Each row is a point on a tangle of strands that fork and nearly touch. The rows are in no order.
In the rows, 128 means zero.
Two points are linked if the straight distance between their rows is under 83. Some points are linked to none.
j759: 113 133 84 144 147 128 123 134 107 139 121 132 136 107 173 119 198 130
 135 126
j945: 156 112 116 169 120 105 175 137 137 96 132 103 149 123 105 165 121 132
 136 107
j133: 123 168 117 185 137 96 97 108 65 132 143 163 142 145 127 154 130 114 104
 147
j829: 141 98 136 139 120 114 140 121 129 153 165 80 102 101 103 92 120 102 132
 143
j456: 138 145 125 161 118 114 145 112 123 124 144 135 146 90 142 147 122 82
 160 112
j546: 156 116 84 137 150 117 107 135 80 134 123 99 176 151 143 144 142 117 89
 168
j753: 116 129 124 189 144 66 147 125 167 133 138 183 138 178 95 95 128 133 109
 137
j611: 111 117 131 108 152 163 160 92 169 143 115 78 150 101 141 84 127 108 146
 169
j953: 106 147 112 154 122 100 88 174 136 157 103 141 135 124 118 107 126 152
 108 113
j418: 97 170 100 162 137 124 74 147 108 135 103 152 114 134 103 122 115 152
 120 125
j353: 162 121 113 116 119 113 135 156 128 150 133 131 177 149 114 134 148 125
 109 70
j372: 111 168 155 154 138 112 114 115 102 143 119 143 129 111 141 133 105 90
 118 110
j236: 148 105 108 146 133 106 118 115 125 133 153 77 94 134 118 87 144 131 121
 159
j534: 95 131 153 120 152 178 177 116 151 100 129 91 149 102 121 148 115 122
 158 170
j408: 137 128 117 127 129 133 133 138 86 134 91 129 124 114 115 137 74 110 140
 107
j359: 147 127 98 123 96 131 76 98 138 91 126 121 96 139 102 124 94 136 135 108
j674: 153 92 110 93 153 154 160 153 96 149 145 74 143 150 123 112 149 143 123
 171
j716: 110 112 87 124 111 99 82 149 90 159 133 159 107 148 143 99 196 139 101
 154
j939: 118 132 132 133 181 144 139 129 113 114 133 104 126 100 134 148 131 147
 133 143
j857: 149 122 99 165 101 110 166 135 103 111 117 83 150 122 106 143 140 115
 159 135
j570: 144 107 101 115 160 167 151 138 108 110 157 130 153 102 108 125 99 145
 162 109
j141: 100 109 113 71 127 171 160 159 111 158 123 110 130 114 141 86 116 142
 156 149
j432: 130 133 154 143 151 103 132 163 164 95 128 96 108 149 102 129 142 149
 110 124
j976: 97 163 156 138 154 155 136 129 134 141 86 107 131 155 128 156 132 150 82
 161
j492: 87 135 164 129 177 145 133 131 106 126 116 109 109 145 145 141 129 135
 67 148
j96: 103 121 122 127 145 131 121 112 107 163 101 130 110 147 136 118 152 99
 93 126
j306: 153 124 110 149 95 97 102 137 132 112 124 133 115 130 108 106 87 138 128
 116
j667: 121 106 128 117 181 151 166 108 101 148 157 94 124 98 162 90 143 105 140
 168
j412: 193 114 94 95 143 137 140 121 121 126 156 96 151 134 118 129 114 134 145
 123
j370: 135 171 152 160 105 123 126 131 104 119 112 103 124 119 89 177 105 138
 115 154
j681: 105 145 167 150 122 120 142 140 109 133 112 136 119 93 120 174 104 101
 136 116
j689: 130 153 126 107 138 149 85 74 157 111 139 97 110 135 126 125 115 102 124
 158
j157: 89 151 179 111 145 134 91 124 148 122 122 153 127 139 117 139 83 113 109
 123
j462: 140 94 115 144 66 90 160 118 188 105 126 126 131 139 132 115 121 131 127
 83
j414: 118 186 132 126 129 153 94 108 158 116 123 151 141 88 137 155 144 114
 162 107
j257: 106 118 143 87 157 168 184 110 148 114 130 98 133 113 137 94 106 122 169
 171
j336: 158 85 100 145 128 111 170 164 123 137 155 120 180 115 131 108 118 119
 150 118
j799: 100 142 200 139 86 131 102 131 153 107 141 183 135 120 111 168 98 107
 113 106
j238: 143 96 143 83 113 130 144 146 113 184 147 90 92 134 144 88 156 149 132
 163
j266: 129 84 106 79 155 174 147 115 80 163 139 121 134 111 156 91 101 134 118
 142
j443: 136 106 152 79 108 147 113 146 173 109 122 95 110 142 138 130 145 108
 166 131
j104: 146 83 100 115 112 155 176 110 129 142 160 72 104 131 116 105 164 120
 148 130
j386: 150 150 102 100 143 124 106 126 105 159 85 83 133 163 147 121 113 130
 120 163
j748: 137 141 99 103 164 148 144 140 156 152 150 115 168 96 119 109 116 111
 170 144
j655: 148 116 137 162 78 99 155 108 202 87 139 119 148 129 134 152 106 109 138
 111
j615: 122 112 105 95 129 153 106 141 125 173 129 108 129 161 109 101 169 147
 81 120
j887: 82 129 152 116 134 177 120 160 146 101 111 93 127 100 98 166 89 144 163
 155
j253: 105 150 173 136 142 105 106 138 180 116 130 99 102 155 77 129 143 117
 118 147
j678: 117 131 89 119 105 121 109 137 124 146 86 142 90 131 143 102 165 143 131
 108
j237: 143 158 149 109 122 103 97 159 160 117 111 143 133 116 142 129 99 115
 167 126
j103: 119 110 127 77 120 160 95 86 151 126 141 122 88 129 135 104 129 125 143
 113
j571: 138 92 106 146 105 111 131 119 115 130 131 142 105 111 119 112 77 138
 114 84
j290: 81 155 185 145 124 137 126 146 152 131 117 146 130 125 96 187 131 136
 100 114
j172: 139 130 152 131 148 96 119 170 122 101 101 136 104 122 116 158 114 167
 127 106
j44: 161 91 106 114 127 148 117 90 113 158 170 108 107 121 120 109 155 123 95
 96
j643: 105 156 120 106 132 161 122 128 119 108 104 124 139 112 136 175 94 128
 151 138
j868: 164 94 124 147 97 70 122 152 118 173 154 143 115 128 159 84 150 133 96
 128
j419: 102 111 146 133 155 160 172 102 89 130 120 97 139 114 146 144 144 89 115
 119
j544: 150 92 96 125 137 118 164 164 80 144 160 121 165 128 118 92 106 102 141
 150
j514: 115 190 148 143 113 145 139 99 93 136 100 125 110 127 114 190 114 139
 109 166
j731: 127 132 97 101 171 137 152 132 126 133 141 82 123 101 157 80 114 161 152
 189
j25: 95 135 167 106 155 130 116 112 136 141 125 101 85 158 146 113 126 128 93
 147
j995: 128 105 113 173 145 110 115 113 72 124 149 135 112 98 148 129 131 106
 115 125
j350: 133 84 105 79 133 185 152 125 88 187 169 119 155 129 125 99 117 132 138
 128
j944: 119 106 93 85 138 142 150 176 87 164 130 122 134 108 140 93 149 158 160
 127
j262: 104 184 121 121 154 147 111 117 146 145 87 135 124 107 168 135 144 153
 143 134
j292: 144 144 115 146 137 123 129 100 147 122 144 75 99 143 114 124 148 116
 108 149
j333: 119 97 149 87 127 140 175 138 138 117 123 95 106 117 111 112 123 103 172
 123
j63: 108 148 124 112 163 175 142 102 113 144 98 110 147 115 153 155 103 113
 132 143
j630: 174 98 152 83 113 112 163 113 127 112 122 114 116 150 145 120 135 98 140
 89
j908: 99 104 175 111 136 138 133 134 147 116 112 124 108 118 118 139 123 104
 124 85
j501: 164 114 95 164 122 78 124 108 136 115 158 163 127 152 153 111 127 155 86
 97
j230: 145 166 103 150 151 131 150 120 97 128 134 118 170 81 151 156 124 108
 164 132
j642: 72 147 147 149 146 129 99 97 143 128 130 153 72 125 101 103 131 130 106
 131
j340: 102 114 105 121 163 156 155 148 133 133 115 104 153 79 165 80 124 164
 151 176
j217: 140 107 115 68 132 193 181 119 105 154 164 119 150 135 128 92 155 152
 162 126
j620: 115 141 121 110 113 176 91 94 187 129 125 96 129 116 112 133 119 104 142
 145
j425: 143 129 67 128 117 151 121 102 126 129 129 98 115 109 126 119 144 132
 154 107
j284: 145 131 151 123 104 129 82 108 201 105 143 139 126 161 117 112 138 89
 135 121
j969: 125 125 134 128 139 119 125 126 152 129 147 168 126 160 98 104 159 158
 91 78
j510: 163 162 78 145 139 136 87 114 108 128 106 105 145 148 125 154 134 130
 131 130
j994: 117 161 150 195 126 92 152 103 142 121 141 192 145 175 81 131 136 120
 112 134
j737: 105 171 169 121 131 149 139 112 149 96 112 122 116 86 147 189 116 150
 157 186
j430: 120 166 122 92 156 127 118 121 152 133 91 125 104 141 168 109 161 157
 126 133
j742: 154 72 126 117 111 82 110 156 89 146 168 129 116 119 153 91 142 132 105
 148
j252: 157 118 119 174 131 88 127 92 93 91 149 113 119 143 121 137 99 124 102
 120
j264: 131 83 93 98 147 144 145 160 80 142 162 93 164 122 133 91 136 115 132
 183
j58: 83 124 148 119 141 175 154 119 98 145 110 105 136 113 116 149 103 102
 121 130
j591: 99 208 163 128 124 161 125 85 133 135 106 153 133 139 111 188 118 144 92
 188
j532: 93 118 190 148 127 130 126 128 156 107 140 153 131 115 110 166 123 121
 110 82
j795: 157 148 117 172 117 74 135 108 179 126 136 176 140 174 112 102 142 133
 106 107
j576: 131 136 88 118 141 122 121 132 105 147 85 105 140 120 207 100 147 142
 138 187
j295: 83 130 131 114 172 160 158 127 141 144 124 121 143 80 173 100 112 134
 127 161
j775: 122 123 107 130 139 139 134 120 87 119 109 70 97 145 147 125 129 138 130
 169
j275: 105 153 130 167 146 144 111 116 139 152 144 127 159 126 119 147 175 120
 91 126
j201: 93 168 144 116 129 155 113 106 132 118 77 134 85 148 119 148 115 167 118
 151
j381: 122 131 136 175 111 86 134 110 148 103 130 122 119 152 97 138 128 130
 118 118
j173: 91 104 120 141 155 115 99 159 75 117 125 128 122 110 153 135 150 150 101
 156
j449: 142 142 119 149 132 94 116 112 122 153 126 171 114 191 107 82 142 119
 104 141
j767: 82 121 97 130 142 163 159 151 104 133 104 113 125 85 138 118 141 138 158
 131
j853: 126 183 135 106 128 159 82 115 153 104 114 137 135 161 120 157 111 145
 135 149
j883: 143 187 168 110 147 109 94 149 137 102 114 144 139 116 137 167 94 114
 150 147
j499: 132 88 96 125 122 109 138 140 51 112 122 101 121 128 159 138 154 98 127
 163
j957: 113 145 102 116 120 124 110 135 98 141 83 129 103 109 134 126 119 134
 148 109
j297: 83 161 150 149 171 134 131 111 119 132 119 174 113 173 133 127 172 146
 93 153
j468: 131 169 172 161 91 127 139 104 140 112 131 129 137 141 82 184 119 108
 121 144
j733: 134 131 134 100 87 117 113 127 175 110 115 126 97 124 131 116 158 119
 155 112
j682: 161 91 116 82 116 127 141 179 102 194 128 106 135 141 159 106 153 139
 135 155
j269: 103 119 167 115 122 149 85 103 144 114 143 158 110 114 123 126 84 106
 128 106
j322: 110 107 125 110 134 141 121 154 129 183 124 93 149 118 136 93 146 96 104
 146
j399: 142 94 121 89 180 143 159 144 113 150 135 97 142 129 174 105 148 148 109
 171
j659: 133 135 126 157 114 94 114 137 196 93 142 170 146 167 104 120 90 173 112
 110
j452: 83 183 131 154 145 159 109 94 124 123 126 138 119 122 126 172 153 167
 100 145
j218: 143 107 120 158 107 85 143 127 141 150 137 116 176 120 123 124 105 73 97
 107
j850: 121 141 164 137 92 137 86 106 159 68 130 174 97 180 118 160 132 131 145
 129
j397: 116 188 142 173 97 104 137 102 142 133 105 168 115 159 97 148 155 112
 153 136
j451: 113 133 166 152 89 156 74 106 135 68 142 178 94 131 115 176 97 138 140
 137
j595: 157 65 112 119 99 81 156 177 92 155 155 127 119 120 145 96 149 143 145
 154
j536: 133 107 127 147 152 103 142 180 104 109 122 127 138 104 114 138 86 167
 136 98
j610: 150 87 82 101 125 169 148 80 103 159 151 82 112 129 135 110 160 134 128
 150
j686: 125 167 129 139 129 96 97 146 160 122 114 176 108 178 96 112 125 141 134
 126
j254: 155 128 150 111 114 133 105 106 148 75 134 118 107 136 138 156 106 111
 149 125
j751: 155 111 103 76 105 142 167 139 114 131 120 129 144 119 125 106 126 114
 168 99
j117: 121 135 169 128 124 124 137 132 120 84 90 120 98 148 118 176 119 158 120
 114
j332: 94 140 184 126 144 124 123 148 151 95 119 138 91 92 137 149 133 148 140
 125
j875: 133 149 106 166 145 106 95 131 63 132 133 121 155 155 130 164 120 116 84
 166
j996: 127 120 148 103 127 168 121 151 182 92 130 82 132 117 127 130 136 114
 181 159
j464: 105 131 114 136 152 157 118 87 115 147 128 102 122 139 167 116 161 144
 75 173
j281: 155 72 113 139 102 102 170 132 133 136 142 133 112 102 130 97 102 142
 137 102
j675: 159 89 126 121 136 104 145 139 121 164 184 113 123 91 136 83 127 102 136
 141
j842: 102 104 132 138 111 174 106 129 153 93 145 127 148 85 106 157 96 116 177
 128
j132: 121 114 125 128 106 103 150 168 129 137 88 91 113 112 117 117 106 114
 147 128
j951: 160 92 125 81 84 138 185 145 124 152 149 153 146 108 119 97 109 142 175
 79
j734: 125 166 178 166 135 91 127 102 135 120 138 180 124 149 115 142 132 102
 111 123
j278: 138 122 153 106 149 126 115 146 154 99 127 150 135 101 144 116 100 115
 167 101
j702: 118 156 179 163 96 127 114 124 185 101 141 188 139 172 86 155 147 106
 127 141
j352: 112 133 183 106 149 157 130 129 150 81 121 137 110 92 150 167 102 140
 171 149
j639: 144 124 128 84 145 126 119 132 122 168 147 124 108 118 155 98 137 121
 119 116
j763: 107 140 119 143 139 116 117 130 117 172 106 98 137 119 151 124 155 79
 100 161
j320: 144 106 148 154 119 89 148 112 185 94 173 144 136 117 138 131 96 126 125
 93
j788: 121 106 103 90 170 153 130 124 112 157 137 130 111 105 181 101 165 137
 113 119
j749: 137 86 137 106 126 119 147 173 121 179 125 96 154 132 122 105 116 102
 101 128
j897: 149 110 110 173 104 92 148 127 131 140 132 126 142 133 136 117 156 91 99
 105
j687: 146 165 85 146 161 128 94 100 99 127 135 113 138 134 166 139 152 136 113
 160
j280: 153 180 107 113 147 156 87 99 114 117 98 125 129 155 136 145 112 143 127
 133
j784: 167 110 100 97 136 132 134 148 112 143 134 85 132 152 117 131 134 139
 112 131
j315: 118 150 136 145 154 126 140 136 160 139 134 106 169 107 121 155 171 122
 124 109
j625: 88 162 188 158 89 115 116 123 152 138 120 218 126 137 81 154 100 112 114
 121
j82: 122 152 101 134 145 126 128 138 91 120 100 130 120 112 203 132 165 136
 138 152
j997: 130 119 154 138 133 104 111 129 168 108 143 177 128 156 104 130 106 148
 99 91
j66: 102 147 115 125 150 136 117 91 139 139 105 97 119 105 177 100 134 131
 114 168
j899: 83 163 165 138 105 164 80 115 137 98 127 164 101 106 107 166 110 163 129
 147
j393: 144 146 132 128 137 123 147 135 107 107 94 146 133 113 154 159 141 122
 141 86
j277: 156 95 118 84 99 140 109 126 146 138 132 122 109 124 110 102 88 150 148
 114
j233: 140 159 126 119 109 102 108 114 145 126 110 110 93 127 148 114 153 94
 154 131
j809: 182 59 96 113 128 131 128 127 77 156 189 135 137 115 151 110 119 145 116
 117
j582: 160 92 65 165 123 112 108 133 97 136 154 131 159 113 135 124 152 131 118
 119
j517: 91 141 140 139 108 162 72 128 174 122 121 119 140 129 99 152 131 119 140
 150
j599: 87 134 179 120 140 114 118 153 136 126 103 151 92 120 141 128 129 124
 120 98
j67: 137 95 137 142 100 101 162 164 187 143 135 111 151 111 105 109 125 107
 135 105
j509: 103 147 110 128 135 145 107 114 106 120 84 92 100 160 137 136 114 164
 105 162
j389: 116 155 133 134 159 120 129 128 109 92 126 89 96 96 157 145 119 138 155
 167
j574: 188 112 91 105 113 117 152 117 89 153 163 145 141 126 158 108 141 136
 171 112
j446: 169 113 142 122 130 83 140 113 146 125 147 159 113 161 151 107 133 133
 94 97
j713: 139 100 117 127 131 125 114 129 137 150 140 125 121 169 106 104 158 144
 68 90
j987: 112 150 111 174 136 116 85 101 82 159 126 158 125 156 120 114 123 111 93
 141
j906: 155 87 117 128 98 131 148 105 144 88 141 130 127 117 124 144 95 114 154
 87
j718: 111 149 131 105 129 125 101 116 143 112 75 131 85 173 112 128 142 153
 117 113
j555: 141 81 123 103 86 121 130 144 106 191 148 112 118 126 122 92 112 122 145
 117
j520: 134 132 118 119 130 140 128 151 156 90 115 103 138 101 117 144 135 141
 194 141
j138: 143 86 133 99 126 125 165 165 160 105 163 127 137 125 98 92 100 131 162
 109
j435: 138 100 74 99 116 164 143 104 98 174 172 91 124 107 154 82 161 130 148
 180
j852: 111 157 145 135 120 142 77 132 173 108 116 162 140 144 105 163 130 142
 127 127
j222: 126 172 149 159 127 106 128 141 152 133 134 130 171 111 102 168 139 128
 121 132
j32: 139 137 91 141 127 142 159 142 126 123 102 90 139 108 115 143 146 127
 197 138
j116: 131 65 102 106 118 110 120 169 69 124 127 110 113 135 140 132 170 144
 114 165
j438: 117 137 177 168 79 118 95 131 195 90 153 197 151 162 105 161 90 120 112
 144
j394: 109 129 129 169 152 130 124 120 105 122 162 102 119 101 123 142 129 128
 113 136
j525: 134 161 115 109 143 135 108 130 137 138 82 130 104 185 135 118 173 148
 116 137
j6: 130 122 109 162 157 95 104 166 89 111 138 137 132 133 137 153 141 166 93
 131
j385: 97 176 131 149 146 132 90 109 114 155 135 166 126 122 128 133 124 112 91
 130
j156: 125 191 152 148 139 129 132 105 119 115 112 110 113 96 158 170 125 133
 158 173
j895: 105 136 138 85 132 155 204 162 114 103 144 124 149 122 118 91 124 125
 176 136
j531: 166 78 123 81 94 119 136 142 80 177 145 124 148 146 169 121 168 121 119
 144
j53: 166 125 113 113 99 93 115 142 192 112 123 172 167 119 139 135 98 130 141
 84
j497: 146 148 119 158 105 74 118 132 200 104 125 163 147 129 127 142 113 145
 132 105
j21: 192 97 122 86 62 102 144 125 152 143 144 123 121 139 136 102 114 132 165
 103
j120: 159 95 113 105 116 104 100 135 84 142 140 132 100 154 139 93 131 156 109
 134
j169: 162 105 152 106 100 100 151 105 164 127 142 143 135 143 137 120 122 96
 110 77
j683: 125 164 123 159 130 121 139 125 83 113 116 154 139 130 143 177 135 134
 119 95
j942: 109 146 121 190 102 92 152 129 152 118 113 156 117 164 77 152 123 167
 107 101
j539: 120 145 134 142 160 112 117 100 123 127 142 153 123 187 123 107 175 133
 99 132
j663: 112 172 120 176 121 113 116 129 157 150 115 189 171 148 83 140 149 130
 114 100
j325: 109 126 177 146 109 90 133 154 148 122 102 153 124 135 92 156 83 131 107
 113
j712: 139 82 109 79 147 168 159 126 90 167 131 128 127 138 164 109 187 154 110
 123
j873: 131 122 136 131 138 124 134 157 200 131 141 113 169 105 100 124 151 110
 121 93
j294: 141 97 135 119 150 118 157 149 119 141 141 117 138 127 150 105 183 105
 127 130
j76: 93 174 115 118 143 156 101 134 135 139 80 118 131 98 150 144 90 158 134
 144
j711: 172 151 112 137 111 88 125 123 140 120 105 158 160 161 142 118 110 128
 117 90
j586: 133 115 68 126 118 139 121 140 112 153 115 116 113 120 146 123 185 137
 140 109
j931: 144 122 132 152 118 85 133 141 124 134 117 104 126 153 109 120 134 108
 100 124
j94: 118 176 182 130 121 122 111 134 137 117 118 211 137 165 97 157 107 131
 116 103
j301: 75 180 133 163 162 155 108 76 133 143 134 165 103 154 113 136 150 151
 112 166
j135: 117 82 153 107 106 116 159 167 121 131 109 112 109 120 105 106 99 106
 151 98
j181: 118 88 97 110 150 133 127 168 77 138 130 116 123 114 146 121 137 151 126
 137
j227: 185 87 116 133 133 106 167 161 96 120 133 121 151 128 139 131 95 126 125
 104
j708: 105 143 132 152 159 128 118 123 132 118 124 82 94 149 109 117 170 139 95
 155
j653: 120 153 173 148 127 106 124 141 107 107 108 172 116 168 89 144 83 142 94
 98
j905: 171 91 75 161 116 83 129 135 128 127 159 131 143 118 133 104 124 144 98
 95
j624: 88 172 104 155 157 158 103 123 131 161 119 119 152 146 141 137 190 137
 94 153
j465: 127 88 132 80 182 163 199 136 85 121 144 116 143 113 184 102 143 140 125
 152
j707: 114 113 150 108 157 163 176 125 125 94 143 119 162 111 110 152 98 96 165
 134
j327: 108 157 135 175 111 128 119 113 175 116 136 202 177 155 77 165 119 154
 115 93
j764: 112 147 156 155 90 111 132 101 130 106 104 167 103 139 113 163 108 117
 127 86
j885: 169 147 100 120 114 102 111 125 110 133 88 133 135 180 119 126 106 120
 102 92
j592: 141 128 172 164 85 120 104 139 184 83 143 172 146 132 131 171 68 116 137
 136
j579: 135 125 110 111 154 182 163 108 108 107 152 121 165 127 105 123 82 105
 165 121
j729: 104 134 138 108 169 165 114 91 158 112 136 144 121 89 176 129 143 117
 136 115
j490: 76 135 153 159 109 142 87 95 157 100 136 153 93 124 84 137 119 135 115
 134
j261: 122 150 178 151 96 147 98 134 170 99 127 115 146 120 88 178 121 101 135
 149
j441: 85 152 172 108 154 155 139 134 134 141 71 113 124 118 140 162 93 143 96
 139
j197: 147 159 72 125 134 144 123 118 106 144 77 86 140 141 147 134 140 147 146
 153
j747: 155 75 100 105 124 131 138 144 74 156 194 146 133 106 143 81 138 147 151
 155
j287: 142 122 131 169 107 117 143 101 173 101 138 130 150 101 127 152 137 77
 148 106
j973: 98 183 113 145 140 137 77 116 117 113 98 145 96 131 118 135 120 182 134
 149
j556: 159 77 127 69 122 145 172 133 61 154 150 113 141 151 167 123 167 120 135
 166
j750: 108 121 133 81 149 165 134 132 131 156 132 131 120 83 146 84 109 127 153
 144
j406: 94 144 192 109 162 157 115 126 142 122 105 121 130 110 143 142 79 121
 116 154
j872: 148 142 121 108 144 94 91 136 150 149 137 134 112 133 130 91 130 128 114
 122
j541: 116 120 101 108 145 160 121 96 149 168 119 86 145 98 158 88 125 128 117
 165
j722: 157 126 105 116 114 112 113 132 154 147 122 150 173 120 130 116 112 126
 112 73
j498: 104 128 80 156 129 113 90 135 94 128 133 140 126 142 166 127 192 133 105
 146
j39: 106 178 141 161 85 133 113 94 117 111 106 149 111 129 112 147 148 126
 138 115
j623: 104 123 161 148 78 124 107 103 162 83 116 186 108 165 115 145 110 110
 131 87
j335: 144 125 143 99 156 132 116 111 144 128 148 140 121 96 157 114 138 112
 140 101
j368: 102 118 159 146 113 134 144 119 105 116 117 140 128 79 104 151 73 89 163
 105
j298: 138 146 134 122 129 131 83 102 165 128 150 120 115 149 105 95 119 112
 120 129
j810: 164 89 145 120 150 94 160 163 132 147 166 95 111 121 140 95 152 122 123
 139
j918: 153 135 85 119 149 116 111 124 104 139 131 107 152 153 184 134 184 114
 103 167
j798: 138 130 184 156 83 149 113 163 156 71 140 167 145 118 122 196 102 125
 135 151
j382: 119 171 185 121 123 146 121 146 124 77 106 160 107 149 124 197 124 157
 134 134
j101: 139 138 154 147 120 105 132 97 155 107 141 156 139 146 128 130 125 83 94
 96
j209: 84 162 150 121 144 170 100 98 148 124 125 143 127 110 136 157 134 121
 128 105
j195: 140 168 178 148 72 129 123 141 143 94 135 171 130 86 111 210 125 122 144
 155
j343: 100 119 136 80 134 156 96 135 142 125 114 116 102 95 134 115 87 114 164
 141
j990: 172 89 120 94 81 115 123 114 151 113 139 150 122 121 136 118 81 140 159
 88
j158: 108 165 133 139 107 167 89 97 126 109 116 129 114 105 129 179 100 143
 160 150
j937: 153 119 126 156 120 108 167 114 131 79 143 132 148 119 130 172 78 133
 148 102
j477: 112 156 132 168 92 106 129 125 157 114 94 192 147 164 76 155 90 157 109
 97
j652: 99 108 117 136 132 149 148 147 105 110 112 120 121 93 119 143 128 140
 149 90
j594: 95 114 146 119 158 134 107 106 137 127 130 130 77 162 111 100 132 132 87
 114
j123: 178 72 97 114 106 103 149 123 86 160 165 162 143 117 168 100 145 142 123
 101
j551: 123 97 116 86 115 150 127 126 98 174 118 87 107 142 159 102 148 144 100
 156
j303: 131 117 124 124 140 151 110 135 131 139 132 98 141 119 95 125 113 105
 131 119
j450: 124 110 111 132 148 144 166 118 90 138 145 100 145 117 153 119 166 94
 137 139
j436: 113 159 135 142 107 95 99 146 154 141 96 144 104 135 100 106 133 135 139
 107
j159: 139 83 127 124 121 94 142 162 166 111 153 130 113 98 120 107 107 156 137
 99
j616: 129 131 111 138 118 105 111 133 91 129 111 172 142 175 141 132 158 125
 86 96
j308: 167 117 101 72 125 157 162 126 127 122 142 92 139 132 124 112 115 134
 177 143
j431: 112 100 117 117 132 119 92 125 106 144 134 131 71 140 126 80 141 138 89
 121
j622: 140 78 105 171 135 111 166 125 100 112 165 154 140 92 150 125 111 116
 104 88
j110: 122 124 108 140 128 117 116 136 72 144 92 140 130 147 148 140 145 109 98
 123
j265: 151 94 133 97 123 140 176 152 130 151 129 102 168 125 106 108 100 85 124
 117
j85: 88 156 163 146 145 141 122 103 168 116 129 92 108 133 94 145 160 128 107
 153
j329: 131 105 125 164 90 74 155 138 178 111 137 106 121 121 102 121 131 132
 115 108
j851: 117 81 117 165 138 100 152 144 86 129 155 120 124 87 137 110 139 101 103
 115
j122: 101 204 126 155 145 144 116 120 122 145 129 180 133 116 131 167 163 163
 116 125
j732: 122 109 132 152 134 107 113 118 105 131 142 143 97 85 144 111 113 125
 128 80
j797: 91 144 122 125 146 134 113 153 114 167 76 99 150 130 146 141 122 112 101
 148
j821: 125 94 114 115 140 140 161 136 63 142 121 108 134 128 131 125 81 95 123
 119
j664: 151 91 114 131 126 141 158 107 129 128 155 93 110 120 115 123 170 113
 121 90
j154: 121 111 143 120 142 136 195 160 93 112 120 99 140 116 121 105 117 99 172
 131
j478: 138 126 122 120 143 124 130 177 115 139 105 102 115 103 126 109 129 115
 155 149
j804: 128 113 123 108 149 125 149 150 117 137 140 96 109 107 124 84 116 125
 173 178
j766: 96 125 124 98 121 153 93 108 141 143 130 150 102 112 113 108 120 119 130
 83
j121: 95 185 147 150 153 126 121 137 136 123 101 156 118 160 97 144 167 159
 124 146
j924: 151 132 98 104 112 144 83 113 144 107 121 99 114 165 105 120 123 162 118
 112
j216: 107 125 108 99 120 155 102 108 114 172 108 101 110 160 122 98 141 119 84
 141
j792: 166 87 85 126 91 133 123 110 129 166 154 128 127 137 120 102 162 149 115
 92
j377: 145 109 140 77 113 151 129 101 151 136 158 90 93 106 136 97 133 106 149
 141
j879: 158 179 151 141 144 104 101 147 161 109 134 142 167 127 116 168 104 129
 129 133
j74: 137 92 93 109 119 160 149 107 54 154 181 133 145 111 155 90 156 136 163
 182
j36: 138 97 103 57 155 177 170 139 118 157 125 113 153 138 141 116 159 152
 131 117
j34: 120 122 119 123 153 145 151 171 104 100 117 132 154 89 126 139 88 142
 163 98
j845: 163 131 120 109 130 116 156 122 114 125 106 119 142 130 141 129 131 90
 157 98
j825: 85 140 136 127 148 179 142 134 165 110 100 71 138 109 115 163 117 152
 136 163
j949: 183 64 106 128 118 90 140 154 96 128 133 105 138 146 118 111 94 144 100
 117
j540: 105 179 173 159 113 122 125 105 167 120 127 195 137 144 75 157 167 120
 157 149
j970: 125 143 132 163 140 83 126 146 104 122 118 161 130 145 129 148 137 148
 91 96
j480: 184 90 109 99 53 127 168 139 136 171 145 130 159 125 123 105 119 144 170
 98
j267: 145 153 130 188 126 89 120 101 86 114 141 136 109 162 129 139 115 110
 118 143
j656: 108 187 193 121 105 129 136 141 128 120 102 155 121 123 114 197 131 125
 118 139
j179: 164 85 96 159 94 80 177 151 129 153 145 127 181 129 141 111 95 104 116
 120
j27: 165 103 71 140 122 125 123 111 86 140 147 120 131 109 141 109 133 116
 151 116
j802: 160 139 149 136 87 101 106 109 207 86 129 149 154 176 128 124 120 104
 137 115
j832: 130 185 126 137 134 121 98 121 143 121 104 158 131 122 147 137 164 132
 151 109
j496: 118 164 157 149 155 98 105 149 164 102 116 173 114 164 96 137 149 175
 131 114
j557: 152 111 124 98 121 135 198 170 119 94 153 131 132 135 101 89 115 134 189
 111

A fork is a point with three links, a tip a point with one. Leave the first point through the second and follow the links. Name the first fork or tip that comes.
j574 / j123 => j792
j731 / j804 => j571
j792 / j44 => j27
j377 / j103 => j594
j450 / j294 => j432
j451 / j850 => j195
j233 / j733 => j990
j906 / j937 => j233
j432 / j253 => j450

Follow the links from the first point to the second, and from the first to the third. Name the last point that the two ways share.
j556 / j749 / j659 => j216
j63 / j687 / j496 => j262
j712 / j121 / j275 => j335
j490 / j468 / j320 => j335
j408 / j951 / j664 => j27
